Each scene shows the same named points in several views. A view is turned or mirrored, and shifted as a whole, has a little noise and may leave points out.

Scene 1
View 1
lokap: [13,1,-29,29,14,-31,-27,19,-14,-5,18,-19,-14,1,-50,13,-5,-4,11,20,-7,38,1,30,6,20,38,-10,2,5,-4,27,-1,-1,-4,10,-7,26,-8,-13,9,-4,-25,7]
Gitip: [6,-14,-22,10,-1,-45,-3,26,-11,-20,20,-42,-8,3,-32,7,-27,-25,-22,7,15,40,-12,16,7,20,30,-23,26,-2,29,30,-1,-7,-6,-2,-16,-7,-8,2,16,6,-7,27]
retod: [1,-4,-8,-6,32,-22,-22,-3,-9,28,41,-31,-23,23,-23,-22,-22,-34,-34,1,12,29,14,6,-20,24,29,-46,31,16,40,18,17,12,21,-1,-29,4,2,-17,10,-4,-25,-6]
Zafi: [1,6,-42,-15,17,-22,-4,-3,-7,3,38,-27,-19,31,-5,-9,-12,-18,-27,-19,5,24,-1,-9,-11,4,31,-43,20,7,20,25,-2,4,1,-8,-7,6,3,3,-14,-2,-13,16]
sefa: [-1,8,-23,-35,-16,-23,15,2,-20,-34,17,-27,-7,27,2,-17,-7,-16,-10,-35,8,19,0,-11,-9,-18,25,-38,-2,16,19,34,-15,2,12,-5,13,-17,10,3,-6,6,3,23]
Lar: [14,1,-7,-11,-5,-34,17,10,-32,-29,22,-36,4,16,-10,-21,-15,-29,-30,-14,-4,38,13,-11,-11,1,25,-37,8,14,19,38,-2,8,6,7,-5,-2,6,2,2,10,-22,14]
Zoz: [-6,-8,-42,-18,10,-29,-7,0,-16,10,39,-33,-29,30,-2,7,-30,-32,-27,-18,10,27,-16,10,-11,4,30,-49,27,11,36,23,1,3,14,-10,-12,-13,9,-5,-12,-1,7,16]
bep: [11,31,-19,-18,-15,-12,5,14,2,-30,43,-31,-6,24,-15,-12,-7,-9,-31,-2,-12,27,32,-16,-20,4,32,-52,25,-14,14,29,-24,16,9,-7,13,-5,-2,15,0,-10,-8,9]
zedug: [10,15,-37,-3,-3,-16,9,13,-9,-17,8,-7,-21,11,-21,14,-10,2,-10,-4,0,21,13,3,2,9,36,-23,16,-4,5,13,-19,-8,0,-5,4,13,-15,16,-12,-8,-3,13]
pifu: [26,-11,2,19,15,-37,24,14,-37,-17,-5,-21,8,-6,-30,-15,-22,-28,-38,5,2,45,25,-4,1,30,27,-13,13,15,16,26,13,-3,-4,17,-31,29,-17,3,10,12,-49,6]
dok: [6,-20,-50,21,26,-52,-18,15,-8,2,46,-50,-10,15,-24,5,-27,-29,-30,6,11,45,-27,11,5,24,35,-30,24,-3,24,39,15,-2,-21,-3,-25,9,-1,-1,-1,6,-24,32]
luv: [-1,6,-32,-22,1,-25,-2,1,-13,-14,33,-32,-13,29,-5,-15,-10,-19,-17,-22,5,24,-3,-7,-11,-8,29,-42,9,12,20,32,-7,7,6,-6,3,-7,9,-1,-7,1,-5,18]
foze: [5,9,-14,-18,-10,-21,10,11,-12,-17,21,-26,-16,18,-12,-1,-21,-19,-27,-9,3,27,16,-1,-12,5,29,-43,26,1,28,20,-14,4,17,-5,-1,-12,-2,7,2,-4,2,10]
pubig: [13,-16,1,-1,15,-33,19,8,-33,1,-2,-18,-13,3,-20,-9,-32,-33,-39,-5,13,32,16,5,-3,24,25,-27,24,19,36,13,11,-5,15,7,-33,9,-13,0,8,6,-22,2]
vosi: [15,13,-23,6,-13,-15,21,25,-3,-18,-8,0,-24,-5,-31,33,-26,1,-22,12,1,23,26,12,7,25,40,-20,38,-17,14,-5,-27,-15,7,-7,-4,10,-32,27,-2,-13,6,7]
zapu: [12,11,-52,-2,3,-29,2,7,-19,-16,40,-31,-10,28,-6,8,-15,-15,-23,-13,-13,32,-5,-4,-10,-1,33,-42,13,0,2,36,-11,7,-5,-3,6,9,7,6,-25,0,-10,20]
piziz: [-2,16,-10,-28,4,-13,-5,1,3,-7,39,-33,-16,28,-11,-31,-11,-21,-30,-16,11,21,20,-15,-19,4,29,-52,26,4,36,24,-6,13,15,-12,-5,-12,1,1,8,-6,-9,6]
rar: [3,7,-32,-2,20,-18,-17,-1,-1,-4,19,-12,-15,18,-28,-21,8,3,4,-12,14,16,4,-1,1,4,37,-16,-1,14,7,23,-4,-3,-8,-3,-6,19,-9,-3,3,-4,-26,13]
fulo: [-8,-18,-10,-26,3,-25,8,0,-25,-2,-12,-10,-28,13,-14,-7,-17,-20,-1,-26,32,15,-6,15,4,-3,29,-20,7,32,37,7,-1,-15,23,-3,-16,-13,-7,-7,10,5,7,11]
dobek: [5,15,-21,-16,7,-11,5,1,-4,-10,18,-15,-14,19,-15,-19,-6,-9,-21,-13,6,17,22,-14,-11,6,33,-34,16,5,17,19,-10,4,5,-5,-5,10,-8,9,-1,-5,-18,7]
View 2
zapu: [5,3,-9,-59,10,-3,2,6,-14,4,-4,32,-10,29,-15,20,-10,4,13,8,-25,-15,-15,-21,-7,-13,27,-27,20,-8,-2,-2,-6,-9,27,14,-13,16,4,6,-15,11,3,31]
pifu: [-33,-17,-26,4,-8,10,-29,0,-8,-31,24,34,-29,10,-8,42,-6,-1,26,4,-19,19,5,-33,2,-9,3,-20,33,13,-15,-20,-20,-17,32,12,8,25,-16,41,23,-23,24,20]
dok: [12,-1,7,-36,16,-2,-8,5,-14,-20,11,43,-24,20,-11,37,-4,35,34,11,-18,7,-24,-18,-1,-26,-3,-15,24,-25,-15,-20,-36,-33,-1,49,-5,34,22,11,11,9,24,32]
Zafi: [0,11,3,-44,6,11,1,1,-15,-17,4,25,-6,33,-1,26,-10,0,11,2,-9,-16,-17,-1,-8,-26,27,-39,16,-21,-4,5,-17,-7,23,15,-9,19,4,3,-9,12,2,29]
zedug: [-10,4,-17,-34,7,6,8,-5,-11,4,-4,40,-3,34,-2,20,1,-17,20,-6,-13,-17,-18,-11,-9,-4,32,2,-2,20,8,5,-6,6,24,14,-5,12,6,19,1,-12,13,24]
vosi: [-17,6,-16,-8,11,15,2,-17,-17,-4,-3,36,-15,37,8,34,6,-6,31,-12,-10,-16,-15,-23,-1,14,42,22,-22,48,15,-2,-5,16,19,19,0,0,11,30,14,-16,23,25]
luv: [1,9,-6,-40,5,10,11,-2,-18,-11,8,26,-4,30,8,25,-1,-4,3,3,-14,-20,-21,-12,-13,-25,23,-34,21,-28,-5,1,-8,-13,33,8,-17,20,-3,-3,-19,3,0,40]
pubig: [-28,6,-5,9,-7,21,-23,-6,-27,-37,17,34,-30,11,14,43,-8,3,19,-2,-3,0,-1,-18,4,-26,24,-26,21,2,-8,-21,-22,-9,32,5,1,15,-9,28,8,-15,9,41]
lokap: [-11,-18,-33,-30,4,-6,8,-10,-2,0,28,58,-17,19,-11,11,-7,-3,23,11,-14,-10,-23,-13,-7,-16,5,13,12,20,-32,-2,-29,-18,-4,49,0,38,2,25,4,-27,16,10]
rar: [-12,-4,-20,-35,-1,7,12,-3,1,-8,17,38,7,33,-2,15,-6,-25,15,-1,-4,-10,-23,11,-17,-25,8,-17,14,-12,-9,14,-24,-7,18,21,-1,35,-3,15,6,-17,13,10]
foze: [-7,7,-10,-21,6,19,6,-12,-23,-14,6,21,-11,33,16,33,4,-3,7,-4,-16,-23,-17,-26,-8,-5,33,-18,6,-2,1,0,-3,-2,36,3,-14,6,-4,5,-13,0,3,39]
fulo: [-21,19,-6,7,-9,16,12,-8,-31,-17,9,53,-9,13,40,23,2,-23,9,-10,7,-21,-19,6,-11,-51,27,-9,9,-15,-2,-12,-21,-10,32,4,-6,25,-5,11,-6,-30,3,59]
Zoz: [6,22,15,-32,9,13,0,-3,-33,-18,3,35,-18,23,14,28,-10,17,11,3,-3,-26,-22,-4,-2,-40,34,-29,10,-23,-8,-12,-24,-12,17,21,-14,13,11,-3,-19,14,-6,51]
retod: [-12,4,3,-13,1,30,-14,-18,-21,-53,39,21,-21,26,10,37,-22,16,10,6,9,-20,-15,5,2,-34,19,-42,17,-15,-34,2,-42,-12,8,33,-2,20,-4,8,-8,5,-7,19]
piziz: [-5,5,-2,-22,5,33,7,-19,-19,-37,22,4,-4,43,19,37,-5,-1,-1,-2,-6,-28,-22,-8,-10,-11,25,-40,11,-26,-12,15,-15,-6,34,8,-14,11,-7,-5,-19,9,-4,27]
sefa: [-6,6,-18,-27,-2,11,21,-6,-20,-3,4,26,3,28,23,24,11,-23,-5,-2,-21,-23,-23,-19,-22,-20,26,-27,22,-28,2,1,4,-11,50,-10,-20,19,-14,-3,-24,-11,1,49]
Gitip: [0,-2,-7,-8,12,7,6,-11,-20,-18,15,41,-21,22,14,39,11,19,25,3,-18,-3,-27,-32,-6,-13,2,4,11,-11,-11,-21,-20,-26,14,34,-9,28,10,13,5,-10,24,46]
View 3
fulo: [-10,7,-23,2,10,3,1,-21,7,-9,-6,-4,-16,-10,22,-6,-23,-2,-2,-10,-3,18,10,5,23,-3,-3,-8,-24,-8,4,-11,38,18,-23,18,10,7,-8,-16,16,-19,2,-30]
rar: [16,-10,-25,7,-6,3,2,-8,11,-16,-23,9,2,-16,4,-15,-4,0,-9,-15,0,6,25,10,2,-30,1,-12,-3,23,-4,-20,24,-17,-36,-33,8,20,-1,-11,12,-13,12,8]
sefa: [16,-3,-8,6,-11,22,28,0,29,6,-7,-1,6,-22,-4,3,-38,-23,-3,-16,5,14,25,5,22,-36,-16,10,-18,8,9,-10,35,5,-24,-17,7,-5,-16,-33,11,-24,5,-39]
luv: [0,-5,-4,3,-5,17,17,9,19,-9,-10,-2,12,-15,-4,1,-18,-18,1,-23,4,15,33,-6,16,-28,-23,9,-15,21,11,-19,24,-8,-26,-27,-4,10,-15,-26,12,-22,8,-31]
Gitip: [-4,14,-10,8,6,-1,3,-10,-5,-1,-2,13,11,-15,17,-23,2,-10,14,-6,-7,1,21,-6,-4,-2,-35,-12,-9,24,-3,0,-11,-20,-13,-13,2,-10,6,-26,17,-33,-18,-21]
lokap: [15,8,-39,11,14,-9,3,-16,5,-24,-15,13,15,8,14,-33,14,21,-3,3,-16,-9,29,6,-16,-28,-14,-30,1,39,-26,5,10,-35,-22,-35,-4,6,-4,-9,14,-30,3,5]
bep: [16,6,7,21,-23,-2,29,6,16,15,-19,0,24,-17,-17,2,-18,-15,-4,-15,-4,-1,41,-7,-12,-42,-31,43,8,36,12,-15,13,-9,-12,-29,-9,3,-25,-24,20,-14,-1,-16]
Lar: [23,13,-5,2,-2,15,25,3,37,11,8,7,12,-14,2,-2,-17,-18,12,-9,0,-1,34,-17,3,-29,-21,7,-13,24,14,0,2,0,-11,-17,-6,9,-4,-16,8,-19,3,-33]
foze: [3,10,-2,17,-12,-1,20,-1,12,8,-13,2,12,-15,-3,0,-19,-12,1,-13,-6,4,28,-4,0,-25,-26,27,-8,19,8,-10,19,3,-13,-9,-5,0,-21,-24,18,-18,-5,-26]
dobek: [16,0,-10,15,-14,-2,13,-5,15,1,-18,3,4,-18,-4,-2,-14,-8,-6,-15,-2,3,29,-3,-2,-34,-7,22,0,23,11,-19,23,1,-23,-20,0,18,-14,-12,16,-5,8,-3]
pubig: [3,25,-13,4,9,-9,0,-16,13,4,8,8,-7,-6,23,-12,-1,-3,14,-4,-12,-3,21,-26,-4,-2,-10,4,-11,16,14,-2,-2,14,-3,13,-7,25,2,5,15,-4,-3,-17]
zapu: [-4,1,-8,17,-14,10,16,22,23,-19,-12,8,23,-8,-10,-6,0,-7,14,-21,-2,4,39,-10,-1,-39,-29,9,-23,24,1,-14,20,-17,-24,-44,-19,7,-21,-23,5,-24,-1,-21]
pifu: [32,26,-24,7,0,-6,6,-12,31,8,15,25,-2,-12,19,-21,9,-3,23,6,-12,-22,24,-25,-19,-16,-3,-7,-10,25,6,12,-19,3,0,-5,-8,25,15,13,2,-5,-4,-1]
dok: [-18,5,-7,3,10,6,-8,11,-7,-24,-3,17,18,-14,16,-25,19,-10,26,-19,-2,6,30,-22,-5,3,-43,-23,-16,33,3,-16,-23,-38,-22,-39,-14,13,12,-20,10,-29,-13,-12]
retod: [-13,6,-4,-13,25,-3,-2,-10,-4,-6,-6,-15,5,3,18,-3,-3,-6,-7,-19,-4,11,35,-29,1,-1,-19,9,14,40,24,-30,-2,-11,-18,-10,-7,50,-4,1,27,-3,21,-16]
piziz: [5,-2,8,2,-4,6,17,-5,6,10,-15,-12,9,-18,-2,7,-27,-23,-14,-22,3,14,34,-12,7,-22,-23,29,12,33,26,-32,13,-3,-20,-15,1,23,-14,-20,25,-8,13,-23]
Zafi: [-9,-3,-4,7,-7,9,6,13,9,-17,-15,0,10,-13,-3,-1,-6,-13,6,-27,3,14,34,-13,4,-23,-22,13,-14,22,14,-28,18,-9,-28,-31,-10,25,-14,-17,11,-12,8,-16]
vosi: [2,22,-16,46,-26,-34,6,-16,-7,2,-29,17,6,-10,2,-21,5,15,4,0,-25,-14,17,9,-27,-23,-20,30,-8,9,-16,2,23,5,-4,2,-8,-16,-27,-15,19,-15,-27,7]
View 4
sefa: [1,-16,-23,-12,-8,11,29,29,2,6,-7,2,-4,-32,36,12,-26,-13,-14,31,10,3,-29,-9,-30,-3,-16,-11,21,5,-18,-9,-6,-5,12,0,22,11,3,-6,20,3,-8,-13]
zapu: [6,-2,-25,10,-16,21,14,37,-6,-5,14,7,8,0,18,-1,-36,-29,-5,9,2,-10,-26,-11,-17,5,-11,4,-8,12,-35,-4,16,-20,14,22,19,18,15,4,-11,6,-16,-16]
fulo: [-8,-24,-22,1,7,-8,9,2,30,6,-24,-21,9,-51,46,17,-30,-9,-6,-2,13,7,5,-3,5,8,-16,8,22,-15,2,2,-6,-6,18,-10,28,24,20,6,26,12,-6,-15]
dobek: [0,-9,-29,7,4,20,21,28,-7,1,3,-3,6,-18,20,3,-31,-10,9,17,24,-8,-13,-8,0,-5,-12,-5,4,-6,-5,-5,-13,-19,2,1,-4,23,14,-3,2,-12,-2,-5]
zedug: [4,-18,-23,21,-2,-3,6,17,-11,-12,-1,-14,4,-3,8,7,-32,-31,-5,16,22,-25,-11,-13,-2,-6,-15,9,2,1,-5,-10,-4,-32,4,19,8,42,22,1,0,9,-4,-10]
lokap: [7,-2,-25,12,8,-3,-2,-12,7,5,14,-32,24,19,-2,1,-26,-33,2,7,11,-34,-18,-5,14,-14,1,30,7,-24,-13,35,24,-31,15,16,15,16,21,7,-15,18,14,4]
pubig: [-21,1,-21,9,0,26,7,-2,30,1,2,-16,27,-31,16,15,-38,-8,-8,-4,25,-7,-7,-7,41,17,2,13,16,-15,-5,-3,10,-16,12,-22,1,24,28,18,16,-14,-14,-22]
rar: [6,-16,-34,10,14,8,10,13,0,12,-1,-15,15,-6,20,-9,-24,-21,22,2,21,-17,0,0,4,-12,-17,5,9,-22,1,12,3,-25,9,7,11,13,6,3,-6,6,11,0]
bep: [4,8,-31,2,-8,28,29,31,-19,-2,18,6,-3,-11,11,13,-41,-11,-8,41,11,-8,-40,-22,-16,-6,-1,0,-4,13,-19,-7,-16,-21,-3,15,-13,27,20,-14,4,-21,-8,1]
vosi: [-2,-12,-21,32,2,-8,-1,-3,-9,-23,0,-24,6,-10,-7,20,-44,-31,-17,20,26,-35,-9,-25,17,-1,-4,24,8,7,11,-23,-13,-42,-6,18,-5,64,41,5,14,3,-8,-10]
pifu: [-22,8,-15,9,-5,35,6,-4,23,2,14,-20,37,0,-9,4,-24,-22,-11,6,40,-31,-21,-4,45,8,3,5,29,-22,-7,-5,30,-24,11,-29,-2,11,16,28,7,-17,-9,-26]
piziz: [1,6,-38,-2,6,34,29,28,-2,11,8,11,3,-38,34,10,-46,6,11,19,4,12,-20,-15,-3,3,-5,0,2,1,-11,3,-19,-11,0,2,-8,15,16,-11,9,-24,-8,2]
luv: [5,-5,-30,-2,-5,22,23,32,3,6,4,7,4,-24,34,4,-35,-13,2,11,-1,5,-22,-7,-19,4,-14,-2,5,5,-24,0,2,-10,13,10,19,9,8,-1,4,1,-11,-12]
Zoz: [2,0,-32,11,-5,17,11,25,17,1,3,8,9,-39,43,11,-55,-8,4,-14,-17,17,-8,-12,-3,22,-9,16,-11,11,-27,5,4,-12,16,20,22,19,28,3,1,3,-22,-12]
dok: [7,14,-36,15,5,37,-4,0,11,14,23,5,36,-10,10,-7,-56,-28,11,-21,-25,-16,-18,-11,17,15,-4,28,11,3,-18,10,44,-33,9,24,29,-1,12,24,-4,10,-15,-16]
Zafi: [5,-4,-33,9,-3,27,15,35,0,4,6,8,11,-21,32,-4,-40,-12,12,-4,2,2,-10,-8,-4,8,-16,1,-7,5,-21,-2,4,-18,10,14,10,14,14,3,-7,-4,-12,-10]
Lar: [-12,5,-20,-8,-14,33,22,19,11,5,11,1,14,-16,15,11,-31,-15,-17,22,16,-7,-37,-11,1,5,-3,-3,19,-2,-25,-5,13,-9,12,-12,9,5,10,8,11,-13,-15,-20]
foze: [-4,-3,-24,6,-7,16,19,20,1,-5,3,-2,1,-28,21,17,-42,-13,-13,23,10,-4,-24,-17,-5,4,-5,5,7,9,-13,-12,-10,-18,4,6,3,29,22,-1,15,-7,-14,-12]
View 5
rar: [-17,10,-20,-8,-4,7,-15,34,14,-5,9,-47,-9,-16,19,-13,5,-1,-26,-24,9,-7,27,-32,-11,-7,4,31,1,6,4,-17,9,-3,-5,0,-14,9,2,18,-7,8,-5,-7]
sefa: [5,11,13,-24,-13,23,-21,13,16,6,-10,-45,-1,-10,-11,6,14,-27,-27,-9,4,7,22,-12,18,-2,31,30,-1,33,-28,-24,16,-21,-1,-27,-11,10,-3,1,-1,-19,-4,-9]
retod: [-32,17,-38,-5,-25,-15,-10,9,41,-18,14,-34,-2,12,16,5,20,-1,-11,13,-22,27,5,-30,9,16,-1,40,7,-17,-12,16,30,10,0,5,-9,-6,-21,17,-12,15,-11,-20]
Zafi: [-22,11,-13,-19,-6,7,-15,17,26,-13,1,-40,3,6,1,7,8,-11,-23,-4,5,0,10,-8,-10,11,13,25,1,3,-10,-1,35,1,-5,-10,-11,-4,-2,17,13,-9,-8,-17]
pifu: [19,46,-25,11,-13,-5,-52,37,30,3,-5,-34,3,-9,39,23,12,11,5,15,2,16,16,-24,-8,-11,3,11,-6,12,-1,-15,19,11,-27,19,-45,-7,-13,-7,-47,16,4,-20]
zedug: [-4,9,-24,-24,-1,1,4,36,16,12,-16,-31,-1,-2,18,2,9,2,-12,-15,37,-5,29,-16,-19,0,9,26,-1,26,-10,-34,8,-7,-10,0,-27,-11,11,4,5,-8,3,-10]
Gitip: [12,22,-24,-20,-21,3,-16,27,24,10,20,-18,-9,-5,25,12,16,-10,10,2,12,6,15,-12,9,20,22,10,-21,20,-15,-20,26,2,-30,1,-2,-18,11,15,-18,28,-3,-23]
vosi: [11,14,-39,-34,-7,-20,22,33,14,28,-22,-12,7,4,32,14,17,16,7,-3,50,3,29,-18,-15,4,3,25,-4,31,-9,-44,2,-2,-9,10,-39,-29,15,-12,-1,0,14,-15]
zapu: [-15,15,-13,-13,-5,19,-19,31,29,-6,-14,-42,3,9,1,3,5,-17,-17,-3,22,-8,8,4,-25,14,19,17,0,23,-17,-22,36,-9,-26,-8,-13,-11,2,24,13,-14,-9,-13]
pubig: [8,30,-23,-13,-18,-9,-28,23,38,0,1,-24,-2,1,31,29,21,3,1,17,-1,28,23,-26,9,2,6,25,-10,2,-17,1,17,18,-10,9,-36,-12,-15,-12,-26,6,0,-24]
piziz: [-15,15,-16,-20,-19,-9,-2,-2,17,-3,-1,-40,14,6,-11,5,20,-10,-23,7,-13,16,0,-17,15,8,14,37,13,9,-12,-9,32,-18,17,-16,-6,2,-9,7,1,-1,-6,-14]
dobek: [-9,18,-17,-14,-7,-5,-9,18,15,-1,-11,-42,9,-2,6,2,14,-1,-22,-5,8,4,14,-20,-4,-6,5,32,11,13,-4,-19,18,-11,8,-6,-24,3,-4,2,-1,-7,1,-11]
Lar: [8,31,-5,-4,-16,11,-40,20,27,1,-11,-42,5,-1,1,16,15,-18,-11,14,-2,13,6,-7,4,2,21,19,1,26,-22,-19,30,-13,-20,-9,-20,-2,-14,4,-21,-5,-4,-15]
lokap: [-15,13,-47,6,-16,8,-11,55,30,5,6,-35,-21,-9,43,-17,8,0,2,-17,21,-1,26,-31,-20,4,0,28,-6,19,-6,-34,6,-3,-41,20,-11,-9,3,33,-29,29,-5,-5]
luv: [-12,12,-3,-20,-12,18,-18,16,23,-7,-1,-43,0,0,-6,4,11,-21,-23,-5,3,4,12,-8,3,8,23,28,0,16,-20,-11,29,-11,-8,-18,-6,1,-4,15,7,-10,-9,-14]
Zoz: [-24,4,-15,-34,-15,10,-5,12,41,-12,10,-26,-7,13,3,13,14,-21,-12,3,6,14,15,-6,6,30,21,31,-11,1,-29,9,34,11,-14,-15,-3,-15,-3,17,20,-10,-13,-22]
bep: [-7,18,-22,-12,-14,-8,3,9,11,10,-26,-41,22,13,-14,2,17,-9,-20,9,11,4,-9,-1,-6,6,14,29,20,34,-12,-38,33,-38,2,-13,-10,-7,-2,11,0,-5,0,-7]
dok: [-12,24,-31,-11,-13,8,-29,34,31,-11,33,-26,-9,1,27,9,4,-9,7,1,8,-7,2,-2,-13,29,17,0,-21,-1,-2,0,47,17,-39,5,5,-21,12,36,-3,32,-10,-27]
View 6
pubig: [33,-18,2,21,-16,17,27,-15,10,33,20,-4,28,-13,-16,-18,2,-14,18,3,3,13,-17,12,5,25,2,12,-16,23,5,-20,-31,-11,7,16,-4,-3,-15,-31,-4,19,7,-17]
foze: [14,-12,17,12,-6,14,12,-18,-16,0,-2,-19,18,1,5,6,7,-3,6,-3,-1,-6,-17,6,19,0,7,-3,-15,9,-5,-1,-9,6,-4,17,21,-9,-16,-15,6,15,5,3]
zedug: [22,-6,28,-2,4,-3,6,-18,-19,-10,3,-12,25,20,4,9,6,6,7,-7,-4,7,15,2,11,4,9,-1,-17,17,-7,-12,-14,3,-5,20,28,-4,-4,-21,-4,9,-4,-11]
sefa: [-1,-18,9,17,-19,29,5,-14,-34,4,-5,-5,7,3,18,2,-14,3,-5,-9,-8,-12,-12,-3,17,-13,37,10,-21,3,-3,-1,-1,12,-7,27,34,-24,-7,-16,7,5,9,-1]
dok: [5,24,3,-14,-38,13,28,-4,24,14,12,-36,31,6,-25,-15,7,13,39,0,-3,16,-22,-19,15,32,11,7,-16,35,-21,2,4,-18,-19,0,22,-15,-10,-37,16,16,-23,-50]
rar: [21,1,2,7,-6,21,9,-6,6,1,8,7,26,35,9,-7,-6,24,4,-20,-1,14,21,0,4,4,18,7,-9,19,-14,-12,0,-9,-13,16,17,-29,5,-18,-7,5,-11,-32]
bep: [11,-9,15,12,6,21,0,-12,-18,-11,-6,-32,6,14,3,12,16,-1,3,-17,-8,-21,-16,15,32,-18,-11,-11,-8,-2,-14,3,12,-1,-14,5,18,-18,-18,-7,7,19,4,2]
Zoz: [6,5,6,16,-27,16,28,-10,9,0,-12,-8,34,-11,0,-9,6,13,10,15,12,-1,-41,-10,15,17,37,1,-9,20,-34,13,-9,1,-6,15,27,-4,-16,-15,16,23,-14,-8]
Zafi: [19,2,6,17,-16,22,21,-4,1,-6,-3,-5,25,12,0,-9,4,14,10,3,6,-5,-24,-1,28,2,22,7,-5,18,-27,2,3,0,-14,11,24,-16,2,-11,7,16,-13,-20]
retod: [22,0,-16,30,-16,33,26,-6,42,17,0,4,34,-4,-4,-20,9,12,4,-4,13,3,-31,9,6,15,13,-6,-2,11,-31,4,-7,-19,-3,3,-10,-18,-21,-10,4,28,-8,-13]
Lar: [13,-12,4,18,-19,28,8,-6,-19,21,13,-16,2,-7,-12,-7,-3,-15,9,-9,-18,-11,-22,5,25,-4,15,12,-21,12,-2,-10,-1,-11,-8,13,18,-16,-10,-27,4,10,9,-21]
zapu: [16,11,20,4,-12,7,6,-4,-18,-12,1,-16,16,11,-14,3,9,5,9,2,-12,-11,-17,-4,30,-6,22,6,-14,22,-32,1,8,-9,-19,8,38,-2,-1,-21,8,12,-16,-27]
dobek: [26,-13,7,20,0,23,13,-12,-5,-2,2,-3,20,21,7,-2,2,8,2,-11,4,-4,-3,12,20,-3,4,2,-4,9,-9,-9,-4,1,-7,14,12,-20,-2,-12,-4,13,1,-10]
fulo: [11,-20,2,20,-22,18,22,-22,-2,21,1,16,36,-10,22,-13,-17,9,-1,3,10,16,-3,-7,-14,23,48,11,-21,16,2,-11,-38,9,9,36,19,-11,-11,-25,0,10,5,-1]
piziz: [11,-12,-4,30,-10,39,18,-10,6,3,-9,-13,18,6,13,-4,3,11,2,-10,9,-14,-31,10,24,-5,7,-4,-3,-1,-14,6,7,4,-9,10,6,-31,-15,-4,6,21,5,2]
vosi: [33,-13,39,-11,17,-21,10,-31,-9,-13,6,-28,36,18,-2,15,22,-3,17,-1,4,18,22,12,1,21,-21,-13,-15,18,7,-17,-36,6,5,18,14,9,-17,-24,-8,16,0,3]
Gitip: [-3,5,8,-14,-28,9,18,-18,8,20,11,-38,27,-3,-10,-3,3,2,28,-9,-7,16,-7,-13,2,27,7,1,-28,24,3,-3,-13,-10,-5,12,18,-15,-24,-39,12,13,-3,-23]
lokap: [16,16,2,-19,0,-5,-4,-11,21,12,18,-7,30,21,-16,-3,9,10,6,-24,-19,21,36,-5,-13,17,13,-7,-22,27,-21,-12,-10,-39,-8,6,12,-9,-19,-35,-6,8,-17,-42]

In a view up to two points have been moved. Name them for each view, in the order of its rows, or write -.
view 1 => sefa, foze
view 2 => pubig
view 3 => bep
view 4 => rar
view 5 => -
view 6 => zedug, retod
